A landscape with many peaks, sampled at points; each row gives a point and its height.
A climber steps from a point to the highest of its 2 nearest points, and stops where none of them is higher. Distance is the straight distance between rows; heights are no part of it.
dated: [ -3  -4  -5   1  26   7  -7   9   0   6   6   4  -8   6 -12  -3  26  -8
  -2  -5   0   9 -19   2   8 -13   5  12  -1]  height 41.6
Nesa: [ -3   1 -11  -1   8  -8  -2  12 -11   9  -5   5  -4  -9   5   6   8   8
   4  14  -2  -1   0 -13   9   3 -12  -2   4]  height 54.5
Zote: [  2  -9   9 -11   6 -15 -14  -1  -6  27   2   5  -4  -3   6   8   8   3
 -12  -6  -4  -5   4 -10   1 -10  13  -1  -6]  height 36.4
filu: [-17   7  -8   3   6  -7  12  -4  -4  -7   7  -4  -1 -17   3   8  -6   2
   8  -9  19   3  15  13  -4 -20  22  -3  -3]  height 32.8
feron: [  6  12  -1   8 -13  -2   3  15  -4   2  -7 -13   5   5  -6  -8  14  15
 -10  -4  -5 -27  -5  -9  -2 -21   6  16  -8]  height 72.1
Pof: [-17   1  18  -4   2   7  -9  -3   6  -1  10  18  -4 -16  -9   8  -8  -9
   7  -6   8  15  11   3 -10  -1 -10  -5   6]  height 14.4
nitof: [ -5  -6   5   3  -5  -5  13 -10   9  -5  -7  -7  -2   9   4  -7  -8  -1
   4  -9  -8  -2  11   9  -4   4   7 -12   0]  height 48.0
rul: [  5  -4  14   3  -6   0   2   0  -1  -6  -1  -4  -3  11   0 -16   0  20
   0  -3  -3 -18  -7  -7   5  25 -12  12   1]  height 54.0
Lat: [ -9  -5   7  -7  -5   4  -9 -14  -2 -13  13  15   4 -17  -1   0 -15   2
   8   0  11  11  12  -4 -14   5 -16   0   2]  height 13.2
bunes: [  7   0   4 -15 -13  -2  -8  18  -6  -6 -10   4  18   7 -11  11   4  -7
 -21 -17   3  -3   4  -3  -9 -11   6   9 -13]  height 78.4
gubod: [-15  -3   8   0   6   2  20  -8  11  -9  -3   2  -1   4   3  -5  -9  -9
   4 -18   1   9  18  19  -6  -2  13 -12   5]  height 46.9
Sok: [  4  -1   5  10  -8  17   4  -7   3 -17   3   4  -3   3  -3  10  -4 -12
  15  16  13  12  -1   8   1   8  -2  -6  -5]  height 5.6
rup: [ 23  -7 -14   9  -9   1   8   5   3   7 -14 -10  -3  11   5  11   3   6
   3  17 -12  -6   5  -4   8  -6   2   4   4]  height 67.9
vab: [12  3 -9 16 -4 -7  6 -6  0 11 -5  0 12  9 15 11 -6 -1  6 -1  0  1 -4 10
 16  8 18 -8 -5]  height 22.2
Pivol: [ -1   1 -14  -1   4   6   2  17   1 -12  -1   2   4  15 -17   4  18 -15
  -7   4   5   8 -14  10  -3 -22   5  -3   1]  height 38.3
rone: [-13  -4   0   2  24   1   3 -12  -2   1   3   8 -12  -3  -5  -1  13  -9
  10  -9   3  10 -15   8   6   4  10  -1   4]  height 45.4
Mutud: [ -7   2   0  -8  11  13  -2  10   4   5   4  10  -4 -12   8  30  -2 -20
   6  12   3  22  -3  -2   4  -6  -5 -13   3]  height 28.8
nepe: [ 14  -3   5  -8 -12  -5  -4  20  -7   7  -5   0  15   5  -8  10  10  -1
 -16  -6   6  -9   6  -4  -3 -14  21   7 -20]  height 75.0
kanu: [-15 -10  -8  -9  10  -3   0   7  -2 -14   0  10 -12 -13  -2   5   1  -4
  10  13   1  13  13  -5  -1  -5 -20 -10   7]  height 40.4
Vubi: [ -7   4  15 -11   6  -3  -4   9   5  -3  -2  13   5  10 -14 -11  11  -9
 -12 -38   3   2  -9  -1  -2   3  -1   1  -1]  height 32.2
peman: [-18  -1  -2   2   7   1  11 -20  -5 -22   3   5  -2 -11   7   7  -6 -13
  11   0  13  10   5  14  -6   0  -1  -9   1]  height 35.3
muv: [-14   6  -1  13   4 -12  10  -8 -10   0   3  -7 -13   4  -2 -18  -1  13
   6   2 -16 -13  -3   2   8   2  10   1   5]  height 51.0
sugi: [ -5  -5  -3   7 -10  15   9   2  11  -9  -4   3  -8   7  -1  11 -10 -22
  16  15   1  18   6  12   6   6   4  -8  -3]  height 5.0
semup: [ 11  -2  -1  12 -13  -2  11   6   5  -4 -12  -4   0  24  -3  -3  14   1
  -3 -16  -4 -16  -7   9   6   0  17   5  -3]  height 73.1
nuze: [  6  11  10  -9  -1  -6   5  -2   7   2  -4   5  12  13   4   3   1 -11
 -13 -29   3   4  -5   2   1  12   6  -7  -8]  height 70.0
zutos: [ -9   3  15  -8   5 -10  -7  -4  -2  -1   5  11  -3   5  -3 -16  -1   8
  -3 -28   6  -1   2  -8  -2  16  -3   3  -6]  height 33.8
nak: [ -6  12  -4  -1  -3  -3 -16  -8 -10  -8  16 -16  12 -15  10 -16 -18  10
 -11   4   2 -17  -7   0  -7   0 -13  20  -3]  height 60.3
sime: [ -5   4  -9   0   0  12   5  14   6   0   0  -5   5   7  -6   3   9 -22
  -8  -1   2  12  -8   8   0 -18   4 -15   3]  height 37.2
Tem: [ 11  11  -3   2 -10  12   1  10   6  -4   5  -5  15   5  -6   4   0  -9
  -4  16  15  15 -11   1   0  -4   1  -1   0]  height 69.3
des: [ 10  -4   8 -10  -9  -3 -13 -15  12   4  -2   1   0   7   9 -13  -5   7
 -14 -10 -13  -4   3  -4 -10   9 -26   2   6]  height 67.0
Vepop: [-12  -5  15  -6   9   6   8  -1   8   9 -15   5  -7   0  17  10  -5 -14
   3 -14  -4   2  10  12   1   9   6 -20   0]  height 45.2
zafa: [ 17   4   8  -3 -19   8  -1   0  11  -2  -6  -7  13  19  -1  -5   8   0
 -15  -8  -7 -11  -6  -3 -11   0 -13   2   1]  height 78.8
tinom: [ -9   1  -4   6  -4   2  15  -4   4   6 -10   5  -8 -12  -1   0 -11 -10
  18  12 -11   4   7   5   1  15   7  -5  10]  height 19.5
vudo: [  0   3  -3  -6   0 -10 -19  -6  -5  11  15   9   6 -10  -2   5   1   4
 -10  -4   6  11 -10 -16   4  -9 -15  -4   6]  height 69.1
kuz: [ -3   4   5   5   9  11  -3  14  12  17   0  -3  12  -8  -4   1   4 -14
  -2 -10   7   3  -7   7   2 -11  27   1  -8]  height 66.0
pag: [ 2  8 -5 -1 -4  8 -3 18  3  0 -3 -4 12 -4  0 10  1 -3 -8 12 16 13  3 -4
 -5 -9 -6 -8 -2]  height 74.5
bek: [  0   4   7  -1  -4  -8  18   1  11  -4  -6  -4   9  14   4   0  -2  -6
  -8 -42   4  -6  -3   3   5  15  13  -8 -17]  height 70.8
keta: [ -1  -6  -3  -4  11   5  -2  -5  -6   0  -7   5 -13  -5   4  15  -2  -1
  12   9   1  10  14  -1  11   1   8  -6   3]  height 25.8
nepa: [-13  13   7  -1   7  -2   4   7  -2  -4   2   1   9  -4  -7  -4   3  -2
  -4 -20   9   5   0   9  -5  -1  15  -2  -3]  height 50.7
bevi: [ 10  -8   3  -1  -5  -9   4   0   2  13 -18  -7  -6   5   8   1  -4   6
  -4   6 -24 -17   5  -2   3  10   4  -8   5]  height 32.1
bugin: [  1  -3 -15   5  10  16   4   9  11  -1  -1  -7  -8   5  -3  10   4 -20
   5   7   2  19  -4  14   7 -22  14  -9   0]  height 35.9
ditaf: [  2  -4  -3  -1  -3   0  -1 -23  -7 -13  12   3  -4  -9  -5  -6 -10  -4
  12  16  -2   3  -6   4 -12  16 -17  14  -3]  height 39.4
vagot: [  3   8 -12  19  -1  -1  13   4   3  16  -7  -6  10   1   7   7  -7  -4
  12   8  -4   5  -7   3  14  13  10  -8  -1]  height 21.6
gepop: [ -4  -4  15 -12   3 -16 -12  -9  -4  11   7   8  -2  -8   7  -4   1  14
  -6 -11  -1 -10   8 -12   0   1  13  -1  -7]  height 35.4
Foziz: [ -2  -3   8 -11  -4  -3 -13 -16  10  -7   5   8   1   2   1 -12  -8   7
  -5 -18   0   3   0   1  -7   8 -21  -2   4]  height 66.2
suke: [  6   0  -5 -13  10  -2 -15  -2  -3  13  11   6   1 -14   1  15  -1   1
  -4   8   7  15   2 -10   1 -13  -8 -10   4]  height 72.7
Saleg: [  8  -4   9 -12 -12  -4 -10  -6   6  20  -5   5   1   4   4 -10   0  14
  -9   1 -14 -12  -3 -11  -7   2  -8   0   6]  height 64.5
zol: [ -3   7  10   8  -2  -8   9  -2   2   3   3  -1  -7   5  -5 -19   3  13
   3  -5  -6 -12  -8  -3   4  16   6   6   2]  height 52.4
kop: [ 22  -1 -17  -5  -3  -4   2   1  -3  18  -8  -7 -11   0  10  14   0   7
   0  19 -15   1   4  -9   8 -10   5   1   2]  height 72.3
vozo: [  5  -8 -10   5  15   4  -1  16  -6  11 -10  -3  -9   9   3  16  15 -13
  -2   1   7   6  -9  -2  19  -8  15   0 -12]  height 40.3
viv: [  0   1   4   4  -3 -14  14  -6   4   8  -4 -11   5  10   5  -7  -3   3
  -1 -17 -16 -17  -2   5   4   6  12  -9   3]  height 48.9
Muz: [-11   0   9  -8   0 -10 -10 -26   4 -13  11   3  -5  -7   7 -21 -14   9
   0 -17  -8  -6   3   2  -8  14 -14   8   2]  height 68.0
Kazat: [  3   1  -1  11  -2  -7  14 -22   7  -4   5  -1  -7   5  -6 -10 -11   4
  12   4 -13  -3  -2  10   1  19   1   6   3]  height 37.1
gem: [ -1   3   4  -3   1 -10   4 -21   5   8   3   3 -16   2  -4  -8  -5   3
   9   0 -20  -1   0  -2   3  17   6   1   9]  height 36.3
Ziv: [  6  16 -14   9  -6  -7   0 -18  -2  -2  15  -7 -10  -7 -10  -9   4   3
  11  22   2   7 -23  -2  -4  -1 -10  19   1]  height 56.9
pudib: [ -6  -7  -2   4  29  12  -2  11  -4   7   1   5 -10   2   6  16  13 -15
   8   0   6   9 -10   1  15   3  15   0  -6]  height 41.8
sab: [ -8   0  14   1  -3   8   8   8   0   6 -15   5   5   4  19   7  -5 -11
   0  -9   6   0   9  -1   6  16   3 -15  -5]  height 44.3
mivir: [ 12  -6   3  -9  -2 -18  -6 -10  -6  18   3  -1  -9  10   4   2  15   2
 -14  -4 -10  -9  -7  -7  -2 -15   8  -1   3]  height 37.3
Dev: [ -5  -6  11  -9  -6   7  -1  -8  -1 -12  -1  15  -2   7  13   6 -14 -17
   3  -2   8  16  14  -2  -4   3 -15 -14   5]  height 37.0
Lizi: [ -4   5   3  -3  -3  -4 -13 -25  -4  -7  19   4  -6 -22  -7  -2 -10   7
  12  16   1  10   0  -4 -10   8 -10  14   0]  height 41.0
kefup: [ -1  -8  -4  -2 -10  13  -1  -2   3 -18  -5  -9   7   5   8 -15 -10   1
  -6   5  -4  -6   8   7 -16   1 -22  -1   9]  height 70.4
duzul: [ 10  -1  -8  -4  15 -14  -3   7 -13  21   3  -1  -6   9   8   1  22   2
 -10  -4  -7  -6 -14 -10   7 -17  11   4   7]  height 37.9
fevet: [-15   0  -4  21   9   6   9  22  12  13  -6  -7   3  -8   7   4  -3 -12
  15  -5   3   2   0  10   9  -3  23  -8  -3]  height 60.1
bezul: [ -4  -6   2  -5  12   2 -10   3  -6 -11  13   9  -8   3 -14   5  12   3
  -3  -5   8  11   9  -3  -2  -9   6   0  -5]  height 45.3
boni: [ 10   6   2   9 -15  13   5   5   1  -3  -2 -14  14   2  -2  -8  -6  11
   0  15   6 -11  -6  -2  -4   9  -4  11  -1]  height 65.2
Pufi: [-22   0  17   1   2   9   6   2   4  -5   6  17   4 -21  -5  -7  -6  -6
  14 -15  13   4  15  11 -13  -3   0  -3   2]  height 15.6
bes: [ 13  -5   2   1  -9  -6   6  -8   4   8 -13  -9  -9  10  -2  -6  -1  15
  -1  10 -35 -19   5  -5  -2   3  -2  13  13]  height 33.4
zala: [ -7   0  -5  -5  18  12   0   1  -2  10  -8   9  -8 -17   7  23  -3 -16
  14  12   0  18   3   4  11   6   0  -6   4]  height 27.4
tir: [ -5  -4   1  -4  -4  -1  -6 -11   0 -17   7  -6   0  -1   4 -23  -8  11
  -5   0 -11 -19  -6   4  -8   1 -31  10  11]  height 70.7
Musa: [  0  -9  -9   2   7  -1   1  -7  -8  -6   1  -3 -10 -11   8   8 -10  13
   8  19  -1   3  16   2   5   4   3   6   1]  height 24.4
novu: [-18   5  -1   6  11  -2   8   4   0   2   2  -1   0  -8  -1  -6   1  -7
   5  -5   4   0   2   6   1  -8  14 -14   3]  height 49.0
Pusul: [  5   0 -14   5   6 -17   8  19  -9  20  -8 -10  -5   8   5   1  14  14
  -4   4   2 -13  -3 -14   7 -16  15   5  -9]  height 64.2
razog: [-15  -3  -3   5   9  -3  11 -15   0 -13   8   0  -7 -14   3   9  -7  -5
  14   2   9  10  19  13  -6 -14  13  -5   0]  height 34.3
Purus: [ -1   7  -7  -3   3  -7  -8 -11   3   7  15   3  -4 -18  -8   4   0   9
  10  19   9  11   0  -5  -1   3  -5   6   2]  height 44.1
sarag: [ -3   1  18  -4  -6  10   1   6  -5  -9 -10   5   9   1   9   4  -7   0
   0 -11  12  -7   8  -4   4  21  -5 -10 -12]  height 43.3
dom: [ -6  -1   1  -4  -2  -6 -19 -24   0 -13  16  -3  -4  -4   6 -20 -12   2
  -3  -8  -5  -8  -9   4 -15   9 -30  15   3]  height 69.4
pema: [  7   3  -5   1   9   8  -4  17   1  -1  -2   2  -2  14 -16   1  28  -6
  -4  -7   3   5 -15  -2   3 -20   4   8   2]  height 39.9
fofez: [  5   0  -9  18  -6   6   7   5  -1  -1  -5 -14   4  -1  -3  -6  -4   7
   8  17   5  -5   0   3   6   7   1   3  -2]  height 62.3
fuvo: [ -2  -6   7  -9  -4  -1 -14  14  -8   0  -3  10   8  -5   0   5  -2   2
  -8 -14  10  -3  10 -11  -3  -3  -5  -6  -6]  height 77.8
peg: [  8   1  -6   8 -13   4   3   2   4  -2  -4 -19  22  -1   6  -4 -10   9
  -9  -1   5 -17   0   6  -4   6   3   8  -2]  height 63.0
liv: [  4   7   8  -8  -7   3  -6   1  10   2   2   8   7  17  -4   0   7 -16
 -12 -16   5  13 -11   2  -1   5  -4 -13   2]  height 68.6
puba: [  9  -1   7  14 -10  -4  12   6  15  -5 -16  -5  -1  23   4   2   5  -4
  -3 -31  -4  -3  -5   7   6   9  19  -3 -13]  height 71.9
Ler: [  2   1  12  -1   1  14   0  -5  -5 -15   9  12  -4   1  -4  16  -3  -5
  10   5  20  20   8   8   1  12   3  -2  -5]  height 6.3
nulat: [ 20  -1   4  -8 -11  -9  -8 -11  -7  14   5  -5   1  13   8   1  13   7
 -22   1 -13 -23 -10 -11  -6 -12  -5  12  -3]  height 36.6
Kisi: [  8   1  -4   0  -7   5   3 -13   5  10  -5   1 -14   2  -7  -6   1   5
   7  12 -28  -6  -1  -3   3  10   5  15  12]  height 34.8
Suze: [ 11  -2  -2 -12 -11   6 -14   6  -2 -12   6   6  18   5  -8  -1  -2   2
 -14  -4   8   6   1  -3  -9  -6 -16   2   1]  height 86.0
gude: [  6  -4   4 -16 -14   5 -13  16  -5  -8  -5   3  18   1   0   8  -6  -2
 -18  -8   6   1  14  -6 -14 -12  -8  -3  -7]  height 81.8
dugol: [-16   9  -5  -4   5 -10  -9  -6 -15 -11  11  10   6 -22   0   2  -3  12
  -7 -16  15  -5   7  -8  -1  -8 -14  -1  -1]  height 64.7
nefin: [ 10   7  -8  -3   7 -15   2  14  -9  24  -4  -9   3  -6  11   3   8  15
  -5  10   6  -6  -1 -20   8 -11  -3   5  -5]  height 59.9
patig: [  7  -1 -14  12   1   2   5  12  -2   4 -12  -4  -4   5  -3   1   8  -1
   8  16   0   1  -3   2   9  -5   1  -5   1]  height 63.7
kan: [-14  -5  -3  -6   9   2  -6   3  -2 -13   5   9  -4  -9  -8   3   4  -3
   5   1   3  13  11   2  -2 -18  -1  -8   3]  height 42.9
nipe: [  6   3   0  -3   8  -1 -11   4  -6   1  13   6 -11  -2 -15  -5  16  12
   5   5   5  10  -6  -4   4  -6   5   9  -1]  height 49.1
zuven: [  5   2 -19  11   4  -4  14   7  -5  -2 -14  -9  -9   2   1  -3  10   9
   7  18 -11 -10  -5  -9   5  -1 -11   6   8]  height 60.0
metog: [  0   3   0  -2   4  -6  -3  -2  -7  18  -1   1   0 -10   3  -3   2  10
   4   8  -3  -4   2 -12   2   6   5   1   3]  height 51.6
riv: [ -3   2 -11  -4   1  -4 -13  -2 -12  -8  10  -8   5 -16   5  -8  -7  18
  -4  12   5 -12   1  -7  -4   2 -16  12   3]  height 58.8
zas: [  7   1  11   4 -17  16   7   4  13  -2 -13  -3   1   9   1  -1  -9  -4
   5  14  -8   2   5   4  -3  13  -7  -3   3]  height 65.0
guk: [ -2 -10   4 -11   5  -6  -4   2  -2   9  -5   8  -3   9   3   6   3  -9
 -12  -4  -5   4   7   2   2  -3   3 -13  -1]  height 30.6
kega: [ -7   0   4   2   7   8   1  -6  -2 -11  12   8 -12 -15  -8  12  -1  -2
  16  15  25  13   7   1  -3  -3   6   1  -5]  height 7.7
Nup: [ -7  -3  -6   0   5   0  -6   0  -7 -13  13  10 -10 -24  -7  10  -3   1
  14  22  19  18   4  -6  -9  -8 -17   4  -1]  height 9.8
fopo: [ 16   2   7   8 -19  -2   6   1  -1   5  -9  -9   3  19  -6  -4  15  11
 -13 -10  -9 -24  -5   4  -4 -14  10  14  -3]  height 74.7
gavo: [ -9  -1   1   0  -3  21   1   8  -3 -10  -4   7  -5  11  10  16  -7 -23
   3   8   3  14  10   4   8  -4   0 -15  -7]  height 4.5
kela: [-15   5   8  -2   4  -5   9  -9   4   7   0  11 -12 -23  -3  -5  -6  -1
  18   6 -10   7  14  -1  -4  12   1   2   8]  height 18.1
suru: [ -1   6 -10   6  -4   2  14  -4   8   2 -12   2   1   1  -1  -5  -4 -13
  12  17 -17   5  -8   4   7  16 -11  -6   8]  height 20.4
peno: [-13   1 -10   8  10  -6   7 -10  -6  -7   6   1  -9  -5  -9  -4   5  -6
   9   6   4   6  -6   8  -2   2   1  -5   2]  height 47.1
pusu: [  4   5  -4   8  -4   0   1  -7  -5  -4   5 -19  12 -11  13 -16 -16  13
  -5   2   0 -23  -6   2  -2  10  -7  14  -1]  height 61.5
merim: [-19   6  16   2   4   3   7 -12  10   1   5   6  -8 -24  -1  -6  -8   2
  13  -6   2   5  11   8  -9   6  10  -3   4]  height 16.8
punep: [  2   9 -20   8  -3  -3  -1  -7  -2 -11  14 -10   3 -10  -6  -4   2   2
   3  25  13   5 -19  -3  -8 -10 -13   6  -3]  height 60.2
bitaz: [ 10   7  -6   7   2  -2  -4 -10   1   2  15   0 -10   4 -15  -3  11   7
   4  16  -2  11 -14  -5   1  -6   0  14   5]  height 53.4
Vabo: [ 12   1   9  -8  -6  -8  -3   6   4   8  -3   5  11  24  -8   2  15  -9
 -15 -24   2  -3 -13   2  -3  -4  14   8  -9]  height 31.5
ded: [ 10   1   9  -5 -15   5 -13  11   2  -2  -1   8  12  14 -13  -6   9   0
 -14 -14  -2  -1  -6  -8 -14  -8 -11   4  -1]  height 81.7
kimol: [ -8  -6  -2   0  27   9  -7   8   4   5   4   6 -13  -3  -6  -1  12 -11
  13   6  -4   7 -13   0  12  -3   6   5   0]  height 43.5
taza: [  3   1  12  -6   8  -2   2  10  11   6  -7   6   1  22  -8  -6  18 -17
 -16 -35  -3  -3 -15   5   2   2  12   3  -8]  height 31.8
Kuf: [  0  -3  -1   5  -6   0   1 -26  -1 -15  10  -8  -2  -4   3 -11 -17   6
   7   8   0  -5   5   9  -7  18  -1   9  -1]  height 38.0
lif: [ -5   1 -11  22  -4  -5  23  -2   1   2 -11  -4   5  -1   8  -5 -11  -7
  12   5  -9  -3  -6   9  13  22  -4 -11   6]  height 21.0
Rif: [ 16   1  -2   2  -5   1  -3   1  -8  12  -6  -2   6  20   5   9  15  -5
 -10  -1  -2  -5  -9  -3   5  -6   5  -4  -1]  height 38.1
fibu: [-15   2  13  -8   2  -3 -11   5   0  -4   8  22   8  -1 -12  -6   6   5
  -7 -32   6   5  -4  -6  -1   8  -6  -2  -1]  height 32.9
getu: [  5   2 -11  12   0  -8  11  10  -7   1  -1 -12   1   5  -5  -7   3  17
  -7   3   0 -15  -3  -7   5 -12  12   5  -2]  height 68.5
fonuf: [  9   1  -3   0  -6  -9  -1   9   0  14  -2  -6   4   5  -5   2  12  -3
 -17  -8  -2 -16   0   0  -5 -13  21   6  -7]  height 71.8
nisag: [ -6  -4   3  -6  -6   8  -7   0  -2  -9  -1  15  -2  -6  -1   8  -6 -12
   7  13   0  12   4  -5  -1   0 -20  -9   6]  height 38.2
Gafu: [ 10   1   3   6 -16  11  -1   3   6  -9  -7  -3  11   8   0  -5  -6   1
   4   8   2  -8  -1  -1   0  26 -13   6  -3]  height 67.8
vifoz: [  5   0  -6  -5  -9   4 -14  18  -3  -3   8  -3  12  -2  -4   4   0  11
 -12  10  10   0   0  -9  -7 -13 -16   4   0]  height 81.1
suz: [-20   1  14  -3  17  13   8  -2  12   0  -8   8  -3  -5   7   1  -8 -18
   4 -19   0   5   7  21  -2  -3  10 -17   5]  height 45.9
zut: [ -3  -8   3  -6   0  -9   3  10  -1  13 -17   1  -1   1  12   2  -2  -2
  -4   4 -15  -5   4  -5   8  -1  -4 -18   2]  height 31.4
zoz: [ -4  -5  17 -12   3 -12  -5 -16  -8  -6   8   6  -5   0   7  -3  -6  14
  -7 -28  -2  -7  12  -5   1   6   3  -1  -5]  height 34.6
radom: [  0   0   1   7  -2 -18  12  -7   2   7   0 -13  -8   4   3 -12  -4  17
   6  -5 -28 -16  -1   0  12   3  10  -2   4]  height 49.9
Las: [ 2 -3 -1 20 -5 10  3 15 14  6 -4 -3  6  7  0  7 -7 -5 10 -2  1  4  5 11
  9 -4 27 -3 -6]  height 57.6
Vasa: [  2   5  -2  -3  -6   3  -1  -2   5  13   1  -2   3 -17   0   3  -7   5
   7  22   1   5   5 -11   0  14  -6   3   4]  height 48.2
pemu: [ 16  -7 -11   9  -3  -9   4 -18  -1   5  -5 -11   0   7  13  10 -10   8
  -3   1  -8  -4   4   5  11   3  11  -4   1]  height 22.6
vut: [  3  -3  -3  -7   9  16  -7  15   8   1   1  -1  -8  -4   1  21  -2 -14
   3  19   4  25   7  -1   2 -19  -3  -9   3]  height 30.8
Keba: [  0 -15  -4  -5   1   6 -12   5  -1 -18  10   5   0  -7  -8   6  -5   3
   1  16  13  14   7  -8  -6 -11 -23   7  -1]  height 11.4
bizat: [ 15  10   3   5 -15   0  -2  -2   3   4  -5 -10   7  15  -5  -9  10  12
 -18  -5  -6 -25 -14  -1 -13  -7  -9  10   6]  height 76.7
ramu: [ -1  -1 -20  -5  14   5   6   8  14   3   1  -4 -13  -1   1  13   3 -18
   9  20   0  20   1   4   5 -11   5  -6   4]  height 33.7
Vubaz: [ 13  -5 -11 -12   1  -2  -7   1  -1  10   1  -5  -8  -2   6  15   3   0
  -2  19  -4  11   5 -10   4  -9  -8  -7   7]  height 78.1
fim: [ 1  5  4  8 -8 14  5  5  9 -1 -1 -3 10  4 -7 -3 -8 -3  6 -5  8  5  4 12
 -2  8 17 -4 -7]  height 55.1
sut: [  3  -9   6  -3   0  -2  -2  -3 -10  -8  -8  -8  -6   2   3  -9  -1  22
  -7  -1  -8 -19   1  -4  -1   7  -3  10   0]  height 55.6
tufan: [ -6  -9   2  -5  -4  -1  -6   3  -2 -23   2  -6  12   2  -2 -21  -9   6
 -12 -12   0 -11   6   3 -11   0 -22   6   8]  height 72.5
fevur: [  2   0   9  -2  -3  -4  -2  12   9  19  -2  -2   4   7   0   0   6  -7
  -8 -12  -2  -3  -1   6  -1  -6  26  -5  -5]  height 69.2
duva: [  4 -11   0  -2   2 -11 -14  -1 -22  -1   1  -6   2  -3   5  -3  -3  19
  -8   3   3 -15   6 -12   5   8  -9   8  -3]  height 57.1
tuv: [ 12   3   8   3 -11   2  -6 -18   2  -1   1 -13  -7  14   3 -17   8  16
 -12  -5 -15 -22  -8  -6  -6  -8  -4  20   4]  height 74.4
Pas: [ -8  -3   4  -4   5   0   4 -20  -7 -19  -2  12 -10   0   6  10  -9  -7
  13   0   4   9  11   7  -4  12 -14 -10   3]  height 36.1
Sig: [  9  -2 -16   3   2  -9   5 -18  -7   3  -3 -10  -7 -10   8   3 -12  11
   3  13 -17  -8   7  -2   8   4   5   8   3]  height 23.3
vamig: [  3  11 -14   6  -8   5   6   1   9  -3   9  -8   4  -2 -12  -3   1  -5
   1  19   9  12  -9   9  -6 -13  -6   0   5]  height 64.6
gil: [  3  -6   1 -10 -13   7   1   3   8  -2  -9  -4  -2   5   3  -8  -5  -3
  -2  15 -12  -5  12   0  -6   3 -13  -3  13]  height 67.5
rorir: [ 13   1 -11  -1  16  -3   2   8 -14  15  -2  -4  -1  11   5   9  16  -7
  -3   3   2   6 -18  -7  13  -5   5  -4  -4]  height 39.2
Fosob: [ -4 -11  -2  -5   1   1 -13  -6  -4 -19  14   3   2 -17  -7  -4 -15   5
   3  15   7   2   5   1 -13  -1 -27   9   1]  height 12.3
Lera: [-10 -11   3  -6   1  -3  -3   3 -10 -14  -1   6   4  -1   0  -4  -4   6
  -7  -7   6  -6  11  -2  -1   2 -14  -3   1]  height 74.3
lesi: [ -9   6  17   2   0  10  10  15  10  -3  -4   5  11  -1  -3  -1  -2 -11
   2 -22  10   2   9   8  -7   1  20  -1  -9]  height 52.6
Pibi: [ -2  12  -7  -7   0 -10 -16  -3 -17   0  15   3  18 -19   3   0  -3  11
 -15 -11   7   0  -5 -11   1  -7  -6   2  -3]  height 66.9
gufe: [-11   3   0  16  14  13   9  22  11   9  -6  -7   9  -2  -7  -3   7 -12
   8  -4   9   1 -12  10   5   0  16  -6  -5]  height 62.6
rega: [  4   0 -20   1   9 -14   6   2 -12   5  -4  -2  -6  -5   1  -5   5  10
  10  20  -6  -6  -9 -15   6   2 -23   7   6]  height 57.3
Fepul: [ -1   0   8  10  -4   7   7   9  -9 -15  -4  -2   9   1   2  -1  -8  11
   5   0  11  -8   5   2   5  20   6   1  -8]  height 42.0

Where does a climber stop that starts at each point below?
sugi: kimol
Pufi: kimol
gavo: Suze
razog: Suze
Sig: kimol
liv: Suze

Call two points neighbours if one is among the 2 nearest of the other. Go from one point of each pair to the other, from neighbour to neighbour, staying as high as possible. Name the lowest point that can't be avoided.
Vubaz, Suze: dugol
boni, Suze: zas
des, tufan: Foziz
